Points, in no order, along strands that fork, close into loops and pass close to each other.
Points whose rows are less than 55.9 apart are linked; no others are.
reg: [ -5   2   3 -11  -4   6   7  13  21  12  -8  -3  -4  -7 -29  11  13  29
  19  15 -14  -6  11  12 -17 -12   3   2  10  -3  -1  -3  15  -8   2   7
   1   1  -4  -5  -3   7   1  12  10   1   5  -5  18   8  -2 -10 -17   4
 -21  -9  -5   9  11 -17   1   0  -9  -9  -2  14  -6  -6 -14]
pok: [ 11   0   7 -11  -1  -4   7   6  -8 -20  -3  -7  10  -5   6  -8 -15  -7
   8   9  16 -22  14  -1   5 -25  11  12  21   9   2   7  -3   8  -2 -11
  15   0  12 -13  12 -10  20   3  -3   1  -8  -7   4  10 -12 -15   5   7
   4  -1 -18   9 -16  -8   5 -31  -5  17  19  -7   2 -12  -7]
rakig: [ -6  12 -21  29   6  -2  -1   3 -10   1  19  11  -1  13   9  -9 -37 -37
 -28 -18  30  19 -11   3   3  25 -24  -5 -21   1  -3  -4 -15   9  -2  -2
  -1  -8   1  20   0  10  15 -19 -19 -23   7  -1 -25   0   2  11   9  -5
  17 -10  20 -28  -3  25 -25   5  -5   6  -1 -32  17  16  18]
zul: [-14  -7  -4 -12   6   6  11  12  31  15  -8   2  -3   0 -18  15  17  20
   9  -5 -16  10  -7  -3 -18   0 -10 -12  -4 -13   2 -13   3  -5   4   8
 -12   6   1   3  -8   9 -10   8  10   0   9  -4  14  -4  12   3 -14   8
  -9  -4  -2   0  15   5   0   7  -5 -22 -13  22  -2  -2  -9]
Nime: [-13  -7   5   4  -2  -6  -2  -7  -1   4  -4   2   0   4   1  -3  20  17
  -2  -6 -17   2 -13  -7   6  18   2 -10 -15   5  -1  -7  -4  -2   1  11
 -13  -4 -16  -4 -12   3 -14  -4   3   5  -2   9   1  -7   9   6  -7 -13
   2  11   9  -1   5   6   4  22  10 -16 -19  16 -12   6  -1]
koma: [  6   6   1  -9  -4  18  14  22  16   9 -14  -6   1  -3 -39   7 -11  16
  11  16  -3 -23  26  23 -18 -20   1   8  18   6   9   1  22  -8   8   1
  14  -6  -2 -13   2   9  12  12  14  -8   0  -6  17  20 -17 -22 -12  11
 -22 -16   0   9   5 -24  -4 -22  -8  14   5  -4  -8  -9 -17]
nako: [ 13   6   1  -7  -3  18  13  18   0   9 -16  -7   5  -6 -33   0 -19  15
  14  20  -4 -27  31  19  -9 -20   6  13  16  14  10   7  24  -8   7   4
  19  -8  -4 -19   2   4  15   9  16 -13 -10  -1  15  19 -20 -23 -12   5
 -22 -15   3   8   0 -30  -4 -18  -3  20   8 -10  -8  -8 -16]
Tadus: [ -7  -1   4 -10  -7  -7  -2  -6   3 -19   2   4  14 -10  30 -11  25  -4
   6  -9  27  -9 -14 -12   4 -22   9   7  13   1 -18   6 -12  -2  -1   6
   5  10  17 -12  14 -19  -2   3   1  20   3  -3   7  -6   5  -5  15  -2
  18  16 -24   8 -17  16  10  -7  -1   8  10  15   2 -10   9]
davef: [-13  12 -15  24   9  -3  -7  10 -12   3  14  15  -2  17  14  -2 -36 -30
 -35 -18  28  26 -18  -1   7  30 -30  -9 -32  -1   1  -6 -18  10  -3  -5
  -6 -14 -17  21   0  19  16 -21 -20 -17   1   3 -27  -6   5  14  10 -11
  16  -6  29 -21   4  26 -13   6 -12  -1 -10 -28  14  25  24]
Dunu: [-14   9  -8  20   8  -1  -8  -6 -23  -4  14  15  -1  15  23  -7  -7 -16
 -24 -21  14  17 -26  -5  13  30 -16  -5 -28  -4  -4   0 -15   9  -7  -2
  -9 -13 -16  12   0  15  -3 -18 -12  -3  -4  19 -26 -10  15  12   1 -18
  13   1  24 -12   0  15   9  18  -4  -4  -5 -17  -5  30  25]
vuti: [ 31  -2 -10  13   5  -3  -1   0 -20  -6   3  -7  -3  10  -4   3 -46 -32
  -5   0   2 -10   5  13   3  11  -6   1   7  12  10  -2   1   7   2 -20
  10   0  17   9   5   2  13  -3 -13 -23   1 -15 -12   6 -14   4   0  10
   6 -11   9 -20 -12   2 -24 -13  13  14   6 -42  16  -2  -8]
nopo: [ -7   4   9 -16 -13   6   1  14  12   0  -8  -8  -1 -14  -8   5  17  17
  22  13   3 -12   6   2 -12 -26   9  10  16  -5  -6  11  13 -11  -3   7
   5   1   2 -18   9  -8  10  14   5  13   1  -4  12   7  -6 -16  -2   4
 -11  -6 -12  24   3 -14  16 -14 -10   3  10  17  -5 -14  -6]
vir: [ 33  -4  -9   9   7  -7  -1  -5 -26  -3   2  -7  -3  11  -8   4 -38 -16
  -1   7 -10  -9   4  11   5  11   3  -1   7  10   9   5   4   8   1 -16
   7  -5   6  10   2   3   8   0 -11 -18  -7 -10 -11   3 -13   4  -1   6
   3  -7  15 -14  -7  -7 -13 -10   9  14   5 -39   7   2 -10]
doti: [ 10  -5   4   5  -8 -13  -7 -14 -18  -6   4  -3  -1  -2   1  -9  12  10
   7  10 -17  -8   0   1   8   3  17   2  -3   7  -2   7   5   1  -6   0
  -1   0 -10  -2  -6  -4  -8  -1   1   4  -9   5  -2  -4  -2   2   1 -13
   0   9   0   2  -3 -12   9   6  10   1   1  -1  -6   0  -4]
kupa: [-16 -13  13  -1   8  -2 -14   1   7  12 -18  -4  -7  10 -18  14   8  32
  -6  11 -29   3   7  -4  13  17  -6  -3  -9   8  16 -17   3  -3   5   6
  -6 -11 -32  -2  -9   5  -2  -4  -5  -3  -6   1  12  -1  -2   5 -15 -14
 -12   7  14   6  17  -8  -1  20   5 -26 -27  21  -8   3  -5]
doli: [ 37   0   0  18  -2 -10 -16 -29 -56  -5   5  -2 -10   9  12  10 -11  -9
  -2  10 -21   4  -4   2  21  11  23   8   1   6   1  17  10   2  -2 -13
   6 -13   0  16  -5 -14  -4  -7 -18   6 -19   6 -17  -1  -8  12   6   3
  -1   6  21  -6 -13 -20  10  14  13  13   4 -26  -1   7  12]
leni: [ 12  16 -14  27  -1   8  -8  -7 -19  -8  22   7  -1   7  17 -12 -40 -52
 -22 -21  27   6  13   0   6  15 -19   7  -3   3  -5  -4 -11   3   5  -9
  10   1  26  17   6  -4  24 -13 -16 -23  21 -10 -22   7  -3   4  19   5
  16 -13   2 -22 -11  25 -33  -2   6  11  14 -34  23   0  14]
futor: [ 28  -4  -6  12   7 -13  -7 -16 -34  -3   1  -4  -6  12  -3   4 -22  -3
  -2   7 -18  -3  -5   4  13  15  11   0   1   8   5   9   4  10  -3 -11
   4 -10  -3  12  -3   2  -1  -4  -9 -10 -11  -1 -12   1  -8   8  -3  -2
   4   2  16 -10  -6  -8   1   3   9   8   0 -30   0   7  -5]
mik: [ -4  -2   0   1  -1  -4   2  -8   8  -3  10   6   5   0   9 -18   9  -8
   0 -12   7   1  -8  -4  -3  13  -1  -4  -5   3  -5  -1  -9   2  -3   2
  -4   9   3  -6  -4   2 -14  -4   6   4   1   8  -7 -11   4   7  10  -4
  14   5  -6  -7   0  13   4  -2   6   1   3   1  -3  -1   1]
fuf: [-17  -4   3   6  -5  -2  -2 -10   1   3   2   6  -1  -1  14 -11  24   8
  -3 -11  -6   6 -16 -11   2  16   0 -11 -21  -1  -6  -4  -9  -6  -1  10
 -14   0 -11  -8  -9   2 -18  -3   6  12   2  16  -5 -13  14   7  -3 -13
   9  12   4  -2   4  12   7  22   7 -12 -12  17 -14   9  10]
Belo: [-25 -15   6 -13  17  13  -3  20  33  24 -20  -3  -7  12 -26  25   1  19
 -17  -4 -25  21   9 -11  -5  15 -24 -12 -12  -1  23 -27   8  -2  11   3
 -11   0 -24  11  -6  14  -1  -6  12  -9   5  -6  13  -4   5   6  -9   7
 -20   2  14   6  27   2  -9   9  -6 -36 -27  21  -1   5 -11]
vaban: [ 13   0   2  -2  -5  -4   5   4  -8  -1  -6  -8   2  -3 -17  -3  -4  15
  11  17 -11 -19  15  15  -2  -9  13   8  10  11   3   7  10   0   0  -2
   9  -1  -7  -9  -3   0   0   3   4  -4 -11   0   7   2 -12 -10  -1  -5
 -10  -4  -1   5   0 -21   2  -8   1   8   5  -6  -5  -8 -14]
kosag: [ -1   3  10 -14 -11   9   7  15   3  -6 -13  -9   5 -11 -10  -1   1  11
  15  12  13 -20  15   1  -8 -34  12  12  22   2  -3  11  12  -4  -1   3
  15  -4   4 -24  13  -9  20   9   2   7  -5  -3  11  14 -13 -22  -2   9
  -8  -7 -14  21  -9 -13  10 -27 -12  16  16   6  -8 -15 -10]
furoz: [ -1  -1   2  -6  -2 -11  -1 -14  -6 -22  12  10  17  -6  37 -14  15 -12
   1 -11  26  -7 -12 -14  15 -16  11   9  11   4 -18   6 -14   6  -2   3
   5  11  18  -5  17 -18   2  -3  -2  12   2   0   0  -5   3  -1  15  -5
  20  16 -22   2 -20  14   9 -12   1  11  15   2   4  -6  14]
rik: [  1  13 -21  27   0   6  -5   2  -4  -3  22   8  -1   7  11 -12 -43 -48
 -25 -20  28  11   1   5   2  18 -24   0 -16   6  -3  -6 -13   4   0  -5
   3   0  18  19   1   2  20 -13 -14 -26  18  -9 -22   6   2   5  14  -1
  17 -15   9 -28  -5  27 -36  -3   0   9   7 -36  25   4  14]
Zum: [ 10  -8   2  12   4 -12 -13 -18 -28  -1  -7  -4  -4  10 -10   5  -7  25
  -4  19 -33  -6   2   3  23  14  14   3  -7  15  10   5   6  10  -2  -1
   0 -17 -22   9  -8   1  -4  -7  -7  -8 -18   3  -3   2  -8   6 -11 -19
  -4  10  17   2   5 -18   4  15  10  -4 -14 -10  -4   9 -10]
firur: [-16   1   5  -9  -8   0  -1  -7  18 -11   7   7   9 -12  29 -13  31  -7
   6 -14  28   4 -14 -16  -3 -14   0   1   3  -7 -17   3 -15  -7   0  14
  -2  16  15 -15  14 -15  -9   4   1  23  11   0   2 -14  11   2  17  -2
  19  13 -21   7  -5  24  14   1   0   3   6  26   1  -8  13]
sode: [ 28  -3   3  -4   2 -12 -14 -19 -48 -20   8   1   5   1  35   6  -4 -15
   3   5   5  -7  -2 -10  23 -24  24  15  22   3  -9  18   0   4  -2  -9
  13   1  15   9  18 -28  10   1 -19  11 -18  -2  -8   3  -6   1   9   5
   4   9  -6   7 -25 -12  13 -11   4  24  18 -17   6  -5  16]
sikup: [-16   6   4   7  -8  -1 -14 -22  -5  -7  21  11   6  -7  39 -21  29 -11
  -5 -13  13  10 -17 -18  12   9   4  -3 -16  -8 -12   6 -11  -5 -12  11
  -6   9  -3  -4   5  -5 -17  -8   5  16   2  19 -12 -14  12  15  12 -17
  17  19  -2   0  -6  15  20  11   5   2   6  12  -9   8  24]
rupav: [ 34   3  -8  18   1   0  -5  -4 -29  -7   4  -7  -3  10   5   0 -51 -45
 -10  -6   9  -6  12   8   5  11 -11   4   9  10   7  -3   0   1   7 -25
  14   1  22  10   5   0  19  -7 -19 -22   7 -16 -17  10 -13   3   6  16
   9 -12   9 -21 -17   6 -32  -7  14  16  11 -41  20  -5  -2]
Tageg: [ 36   2   1   6   4  -4  -6 -12 -38 -18   5  -4  -1   7  17  -1 -34 -33
  -2  -3  10  -6  13  -3  16  -3   3  12  20   3   1   3  -1   4   4 -20
  17   0  21   7  12 -13  21  -3 -20  -6  -1 -11 -13   9 -12   3  10  18
   8  -4  -5  -5 -21  -2 -13 -13  12  18  19 -29   9 -11   5]
tupa: [-28  -3  -6  -2   5  10  15   8  31  16  -2   9  -1   0   7  -7   9  -4
 -12 -20  12  21 -10  -7 -19   9 -23 -13 -21 -11   0 -10 -17   1   3  12
 -16   7   1  -1 -13  10 -18   1   8   1   4   6  -6 -16  16   3   3   4
  12  -3   1 -10  12  26  -8   8  -5  -9 -15  12  -4   6   7]
kovi: [-16  -6   8  -9  -1  -6  -6   0  18  10 -10  -3 -14 -15 -16  16  28  39
  19  17 -22   9  -4  -2   3  -7   8  -6  -4 -14  -3  -4   8 -13  -7  10
 -16   4 -12  -2  -1  -2  -4   9   4  10   5   5  21   0   8  -1 -29 -11
 -25   2  -5  10  10 -15   5  26  -1 -29 -14  33  -2   0  -2]
nir: [ 17  -7  -1   7   4 -12  -6 -12 -22  -3   2  -3  -3   5  -6  -2  -8   8
   2   9 -21 -10  -2   7  11  10  14   2  -2  10   4   7   3   8  -3  -6
   0  -5  -9   5  -6   2  -6  -3   0  -7 -12   1  -5  -1  -6   5  -3 -11
   1   6   7  -5  -2 -13   4   3   9   5  -2 -17  -2   6  -9]
lizu: [-22   4   3  -8  -7  10   4  -7  27  -5  10   5   3 -13  28 -15  29  -8
   2 -15  30  17 -12 -19  -8  -6  -9  -3  -6 -12 -16   0 -17  -5   1  17
  -6  16  15 -12   8  -8 -17   6   3  21  13   4  -1 -18  17   6  17   0
  21   8 -18   6   2  27  10   5  -2  -2   5  27  -1  -5  14]
gize: [ 27  -4   6  -1  -3 -13 -19 -24 -47 -12   8  -1   0   0  27   5   4  -9
   5  13 -11  -4  -1  -5  24 -12  31  13  12   3  -5  24   8   1  -7  -6
   9  -1   1   8   7 -27   3  -1 -13  11 -20   2 -12  -4  -7   8  13  -5
  -2  14   2   9 -16 -19  20  -1   6  17  17 -16   2   0  13]
zop: [ -1  -6   0   2  -1  -6   4  -3   7   2   1   3   4   1  -3 -11   7   2
   3  -6  -5  -4  -6   1  -6  12   1  -4  -4   6   0  -2  -4   0   0   0
  -4   3  -1  -6  -9   4 -14  -1   6   0   0   3   0  -7   4   5   2  -4
   8   3  -1  -6   1   5   0   0   6  -2  -4   3  -7  -2  -5]
kidut: [ 35   1   1  -4   4 -10  -9 -11 -49 -24   2  -5   2   4  26   6 -26 -19
  -1   6  13 -12  10  -8  18 -28  16  15  30   0  -1  13  -1   7   1 -15
  18  -3  19   7  19 -25  26   3 -25   3 -17  -5  -6  12 -10  -8   5  14
   0  -1 -13   2 -28 -14   0 -17   0  25  23 -23   6  -9   7]
mizat: [ 45   2   2  -1   4  -5  -6 -10 -49 -22  -2  -7  -3   8  17   4 -40 -29
  -2   6   8 -11  22  -5  15 -17   6  13  25   1   5  10   4   3   6 -21
  23  -5  20   5  12 -17  28   6 -25  -3 -10  -8 -11  14 -15  -4   6  20
   0  -7  -6  -2 -23 -14 -11 -17   4  26  18 -29  10 -10   2]
rukuz: [-29   1 -10   8   2   6  15   4  24   6   9  12   1   2  18 -18  -3 -15
 -21 -20  23  19 -11  -4  -7  15 -23 -10 -27  -8  -2  -6 -24   8  -3   4
 -13   3  -4   3 -13  13 -15  -6   4  -2   2  11 -14 -13  13   8   8  -9
  20  -4   3 -16   6  26 -13   4  -9  -4 -10   0   0  15  15]
rabap: [  0  -4  -1  -6   0   0   8  12  14   9  -9  -3   0   1 -27   5   8  21
   9   9 -15  -8   7  14 -13  -1   2  -2   4   2   3  -7   7  -2   6   4
   0  -2  -8  -3 -10   7  -4   6   6  -4   0  -6  13   5  -5  -3  -6  -1
 -11  -2   2   2   7  -9  -3   1   0  -7  -9   7  -6  -4 -14]
motez: [ -9  -5   9  -2 -16 -11 -15  -8   1   4  -3  -5  -6 -16   4  -1  39  19
  13   9 -15   2  -7  -4  -1  -4  17  -4  -5  -6 -11   8   6 -14  -5   8
  -8   7  -8 -10  -2 -12  -9   4   4  21   2   5   8  -9   4   3  -5 -10
  -8  11  -9  15   1  -5  17  21   8 -12  -2  28  -6  -5   3]
petur: [-14  -3   5 -16   4   0   1   8  27  15  -9  -3 -11 -14 -23  20  23  39
  18  18 -23   4   1   2  -4 -13   4  -3   3 -14   0  -7  14 -11  -6  11
 -11   6 -10   2  -3   4  -3   9  10   3   5   2  23   4   8  -4 -29  -5
 -30  -5  -6  12  16 -19   5  21 -10 -26 -11  32   2   3  -6]
nit: [-25  10  -2   3  -5   6   5 -10  23  -5  19   8   4  -9  34 -24  17 -17
 -10 -18  32  19  -9 -13   1   6 -15  -2 -17 -16 -13   0 -24   1  -3  13
  -6  13   8  -6   0  -2 -18   1   5  15  10  14 -10 -15  16   7  22 -10
  24   6 -14  -4   2  25   4   2  -8   0   5  15  -2   4  23]
fifog: [  0   1   6 -11  -7   4  14  15  21  -3  -4  -4   6  -5 -17  -3   3  -1
   9   0   5  -9   7  11 -16  -8  -2   2  10   3   3  -2   0   1   4  -5
   3   5  11 -12   0   3  -2   7   5   3   6  -7  10   4  -5 -10   6  11
  -1  -6 -12   5   2   0   2 -20  -1   2   6   6  -1 -16 -12]
Sez: [ -8   2  10 -13 -15  -3  -8   3   7   5  -4  -8  -4 -21  -8   6  30  22
  20  17 -10  -6   5   1  -9 -19  17   6   8  -6 -11  15  16 -19  -6   9
   1   7  -5 -14   5 -11   4  12   5  15   2  -1  12   1  -2  -8  -6  -5
 -16  -2 -11  23   4 -17  17   4  -4  -6   6  23  -3 -11  -4]
Fusa: [  0  -1  -4  -9   7   7  12  23  25  15 -15  -6   4   7 -39  14  -6  18
  -1  10 -12 -12  15  21 -19  -4  -7  -6   7   4  12 -14  12   1   9   2
   5  -4  -7   3  -7  13  -1   5  10 -16   2 -12  18  11 -12  -8  -8   6
 -17  -7   4   2   9  -9 -12  -8  -6   0 -13   0  -3  -1 -22]
Tef: [-20  13  -6  20   2   1  -9 -10 -16  -6  18  17  -1   7  32 -15   7 -14
 -20 -21  16  18 -28  -5  13  26 -10  -8 -30 -10  -8   3 -18   6 -10   1
 -11 -11 -15   9  -2  14 -12 -14  -9   6  -1  24 -23 -11  21  13   2 -20
  15   7  14 -14   0  15  15  16  -3  -3  -2  -8 -10  28  30]
melot: [-20  10 -13  20   7  -1  -2   4  -8   0  14  17  -2  13  20  -8 -21 -22
 -31 -19  23  22 -23  -1   6  29 -25  -9 -31  -2   0  -3 -20  10  -6  -3
  -8 -11 -16  16  -4  18   5 -18 -13 -11   0   8 -27  -9  11  12   6 -15
  16  -2  24 -20   6  22  -4   7 -14  -1  -8 -21   4  30  23]
sedo: [-15  -5  -6 -20  16  11  18  23  42  19 -10  -3  -1   1 -29  23  10  19
   5  -1 -17   7   0   2 -21  -8 -11 -12   4 -17   7 -16  11   0   5   4
 -11   6   0  15  -6  15  -8   8  22  -6  12  -8  20   3  11  -4 -15  15
 -15  -9  -4   3  20  -2  -6   0 -13 -19 -12  21   6   2 -18]
zeme: [ 29  11  -9  26   3   5  -7 -11 -30  -9  11   1   0  10  17  -5 -43 -50
 -18 -15  18   0  14  -1  11  14 -12  10   5   5  -1  -5  -6   0   7 -16
  14   1  27  14   6  -5  21 -10 -21 -18  14 -11 -22   7  -8   4  17  11
  16 -11   8 -21 -18  16 -32  -1  11  15  11 -34  18  -7   9]
Kurav: [-14  -3   7 -10  -9  -5  -5   0  17   8  -2  -4  -8 -18   0   9  39  19
  22   2 -13  11 -11 -11  -9  -5   8 -10  -5 -17 -12   1   5 -16  -7  10
 -17  12   1  -7   1  -7 -10  11  10  22  10   2  11 -10  13   1 -10  -2
 -11   5 -13  12   8  -2  16  16   0 -22  -4  36  -3  -4   1]
lifi: [-14  10   1  14  -4   1 -13 -21 -16  -7  25  18   3   0  38 -19  19 -17
 -12 -14  13  14 -25 -12  17  18   2  -4 -21 -10 -11   6 -11   0 -13   4
  -9   1  -6   2   5   4 -16 -12  -1  11   0  24 -19 -12  17  15   7 -18
  14  13   6  -7  -5  11  19  13   4   2   6   0  -9  20  25]
fem: [ -9  -4  -2 -13   3  12  19  17  35   7  -5   0   4  -2 -17   2   8  -1
   3  -9   4   2  -1   7 -26  -2 -13  -7   2  -3   1 -10   0   1   7   0
  -7   9  15  -4  -7   8 -11   5  10   2  10  -7  11  -1   6  -4   2  16
   0  -8  -8  -1  10   9  -4 -11   0  -3  -1  10   0 -11  -9]
dud: [-21  -6  -7 -11   5  15  21  14  40  16  -5   6   1   0  -8   0   9  -3
  -3 -19   8  17  -7  -2 -26  -1 -21 -13 -10 -12   1 -11  -7   2   7   8
 -15  10  14   0  -7  11 -16   6  12   1  10  -3   2 -11  16   1   1  15
   6  -7  -5  -6  13  24  -9   1  -3  -8  -8  11   0  -4  -2]
kori: [  2  -4   9   0 -14 -13 -10  -8  -7  -3   4  -3   1 -11   6  -8  27  11
  11   7 -10  -7  -1  -1   0  -3  19   0   0   2  -7   8   4  -6  -1   2
  -1   4  -7  -9  -5 -10  -8   2   4  11  -5   4   2  -6   0   2   4 -10
   1  10  -7  12  -2  -7  14   7   8  -1   5  13  -5  -8  -1]
Gabas: [-15  -5  -2  -5  -1   4   7   3  22  11  -5   4  -4  -3  -6   3  24  14
   4 -10  -9  11 -10  -6 -14   6  -7 -12 -10  -8  -3  -7  -4  -7   2  12
 -13   7   0  -6  -8   4 -14   5   7   8   7   3   4  -9  13   3  -5   3
  -2   1  -3   0   9  10   3  13   3 -15 -12  22  -6  -1  -2]
Vapu: [-33   8  -6  10  -4   7   9  -2  24   2  17  11  -2  -7  30 -25   9 -18
 -19 -22  30  24 -11  -8  -4  13 -21  -6 -28 -16  -9  -1 -27   8  -6   8
 -12   6  -2   0 -10   9 -20  -2   5   6   5  17 -14 -15  20   5  15 -11
  20  -2  -6 -13   6  26  -6   4  -9  -3  -1   7  -1  12  23]
kanet: [-16  -7  -7 -24  20  15  16  31  48  23 -15  -4  -1   8 -37  30  -1  16
  -6   3 -17   5   7   4 -23 -12 -18 -15   4 -11  16 -23  15   3   7   1
  -5   2  -6  21  -4  18  -2   5  28 -16  11 -18  22   9   7  -5 -12  17
 -20 -11   1   4  22  -2  -9  -5 -17 -17 -15  18  10   7 -23]
tibe: [-12   2   2 -17   6   8   7  15  31  14  -9  -5  -6 -12 -31  18  17  33
  21  18 -17  -1   7   6  -9 -15   3   0   9 -15  -2  -6  20 -11  -2   8
  -7   7  -5   4  -2  10  -3  13  17   0   8  -1  25   9   7 -10 -25   2
 -27 -13  -7  11  19 -22   2   4 -15 -16  -4  23   2  -1 -14]
pere: [  5   1   3  -4   3  -5  -2 -12  -5 -20  12   7  11  -6  24 -16   2 -18
   1 -10  19  -5  -7 -11  12  -3   6   8  11   6  -7   3 -12   6  -3  -3
   6   9  14  -6  14  -9   2  -1  -2   4   4   0  -6  -4   2   2  16  -2
  16   9 -15   0 -11  13   7 -13   4   9  16  -4   6  -6   8]
zof: [  0   3   7 -13  -7  11  15  21  22  -6 -10  -9   6  -6 -17  -2  -5  -5
  11   2  15 -13  13   9 -16 -17  -2   4  16   3   5  -1   3   3   2  -6
   8   0  13 -17   3   3  11   7   5   1   7  -9  13  11 -11 -16   3  18
  -4  -9 -16  10  -2  -3   0 -30  -7   9  11   6  -1 -17 -13]
nufo: [-18 -11   8  -8  13   2  -6  10  23  18 -16  -4  -8  10 -29  20   5  31
  -6   7 -27  12   9  -3   0  12 -14  -9  -4   0  18 -22   5  -1   8   6
  -6  -6 -25   5  -7  10  -3  -2   3  -9   1  -5  15   2  -2   4 -14  -2
 -19   2  12   7  21  -4  -7  14  -2 -30 -25  21  -4   5 -11]
mafep: [-15 -11  -3 -14  15   9   3  27  41  24 -17  -5   0  15 -36  26  -4  11
 -14   1 -18  11  11   2 -17   6 -23 -15  -2   2  23 -27  10   1  11   2
  -3   0 -18  14  -6  16   0  -5  17 -14   5 -16  15   4  -3   4  -3  12
 -17   0  12   2  23   4 -14  -1 -10 -22 -24  12   4   5 -21]
bosem: [ 10  -1   8  -8  -3  -6   3  -1   0 -18   4  -1   9  -5  11 -12  -3 -13
   5  -2  15 -14   3  -1   3  -8   7   8  14   9  -1   3  -9   6   1  -7
   5   8  13 -10   9  -7   7   1  -2   3   1  -5   0   2  -6  -5  11   4
   8   5 -17   2  -9   3   6 -21   2  10  15  -4   4 -11  -5]
Tigov: [ -7   5   9 -13  -7  17  23  25  30  -7 -12  -6  12  -3 -15   2 -11 -10
   9   2  26 -12  12   5 -17 -31  -8   8  23  -2   5  -2   0   8   0  -8
   9  -4  23 -13  11   1  20   5   9   4  14 -12  19  25 -13 -23   1  29
  -2  -8 -24  15  -8   5  -3 -39 -13  10  14  10   1 -18 -14]
Velo: [ 34  -1  -3  13  -1 -12 -18 -31 -55  -4   1  -5 -10   7   4  13 -13   5
   1  18 -28   2   3   4  24   2  26   9   1   9   3  20  13   3  -4 -10
   5 -15  -7  16  -5 -12   0  -3 -13   1 -24  10 -13   0  -9   7  -2  -4
  -7   5  20  -1  -8 -30  11  17  12  11  -1 -27  -1   9   3]
kibe: [ 30   0  -2  22   3  -8 -13 -27 -48  -3   7   2  -8  13  11   6 -12 -13
  -5   0 -13   5 -13   1  20  19  15   6  -1   4   1  11   4   4  -2  -9
   3 -14   0  15  -3  -4  -4 -11 -13  -2 -12   6 -21  -2  -2  14   4   3
   7   6  23 -11 -11  -7   6  13  15   9   3 -25  -3   9  11]
tola: [-14   0   4   0  -9  -2  -3 -11  10   1   8   5   1  -8  15 -14  27  -2
   3  -9   4   8 -13 -10  -4   7   0  -8  -8  -5 -11   1  -6  -6  -2   9
  -9  10   1 -14  -4  -2 -19   0   6  16   5  11  -3 -15  12   9   8  -4
  12   9  -6   0   1  15  10  11   5  -5  -2  19  -6   1   8]
Bamo: [ 15   3   0  -3  -1   2   7   8 -10   6 -10  -8   2  -3 -27  -2 -14  20
  12  23 -11 -23  25  20  -3 -11   9  10   8  14   6   7  17  -3   5   2
  13  -4 -11 -11  -5   5   6   7   9 -13 -14   0  11   9 -16 -15  -9  -4
 -17  -8   4   5   1 -29  -4  -6   0  12   3 -12  -3  -4 -16]
taz: [  4  -6  -1   0   0  -7   4   2   5   3  -5  -2   2   3 -14  -3   3  13
   1   2 -13  -7  -1   7  -7   9   2  -4   0   9   4  -4  -1   4   3   2
  -1  -1  -7  -4 -11   6 -10  -2   4  -6  -3  -1   4  -2  -5   1  -3  -5
   1   1   5  -3   4  -1  -3   0   6  -3  -8   0  -6  -1 -13]
kez: [-12   1   6 -14 -10  -2  -3   5  21   6  -2  -5  -5 -21  -2   9  35  17
  25   5  -8   4  -6  -8 -13 -14   9  -4   5 -16 -11   7   7 -16  -6   8
 -11  13   5 -11   6  -7  -4  14   8  21   9  -5  11  -4   8  -4  -8   2
 -11   1 -16  18  11  -3  16   4  -5 -16   5  31  -1 -10  -3]
koro: [-11 -11   7   7  -1  -9 -12 -11  -9   3 -11  -3  -4   7  -2   3  16  31
  -3   8 -25  -1  -6  -4  19  17   6  -4 -15   9   8  -7   0  -2  -1   7
  -9 -11 -26  -3 -11   0  -9  -7  -4   4  -7   9   5  -2   3   5 -12 -21
  -4  14  11   4   8  -5   4  26  12 -20 -24  17 -10   3   0]
dak: [ 26  -4  -2  15   3 -13 -15 -29 -47  -5  -3  -4  -9   9  -3  10 -13  18
  -2  20 -30  -1   0   1  28   8  22   5  -7  13   5  13   7   9  -4  -6
   3 -20 -16  15  -8  -8  -2  -4 -11  -2 -22   7  -9   0  -8   7 -11 -14
  -8   7  21   1   0 -26   5  19  12   3  -7 -21  -2  10  -3]
Dekig: [  6   3   7 -11  -5   3  10  14  -2 -14  -9 -13  11  -7  -2  -7 -15  -1
  12   9  21 -23  14   0  -4 -33  12  14  25   7   2   8  -1   6  -1  -5
  16  -5  10 -21  12 -10  24   3   1   2  -8  -5  10  18 -17 -21  -1  13
  -2  -5 -18  13 -17 -11   2 -33 -11  20  18   0  -5 -15 -11]
zezuz: [  4   6  -2 -11   4  17  18  29  23  12 -17  -7   5   5 -42  15 -14  13
   4  11  -4 -22  23  29 -22 -13  -3   1  14   6  13  -8  19  -3  10  -2
  10  -6  -2  -3  -1  16   7   8  16 -17   4 -14  20  20 -17 -17 -10  12
 -20 -13   4   3   5 -17 -11 -19 -12  11  -5  -7  -2  -1 -22]

A fork is a point with three links, a tip a point with one. Leave the first point through the second and follow the links. Name the first fork or tip that comes.
lizu, nit: Tigov
zop, mik: Gabas
rabap, Fusa: vaban
Tageg, mizat: gize
Dunu, melot: futor
vaban, Bamo: rabap
doli, Velo: nir

A piece is two or more points that can be reached from each other along the links. Count, over all rows, the pieces, the separate loops (a circle has one, a figure eight two, a Y none), the forks (points with three links) and the tips (points with one).
pieces: 3
loops: 1
forks: 3
tips: 7

Name the points in between on the shortest way along the links from the first point to the second, in order.
fifog, bosem: fem dud tupa rukuz Vapu nit lizu firur Tadus furoz pere
petur, zezuz: tibe reg rabap Fusa
Dekig, Kurav: kosag nopo Sez kez
leni, motez: zeme rupav vuti vir futor nir doti kori
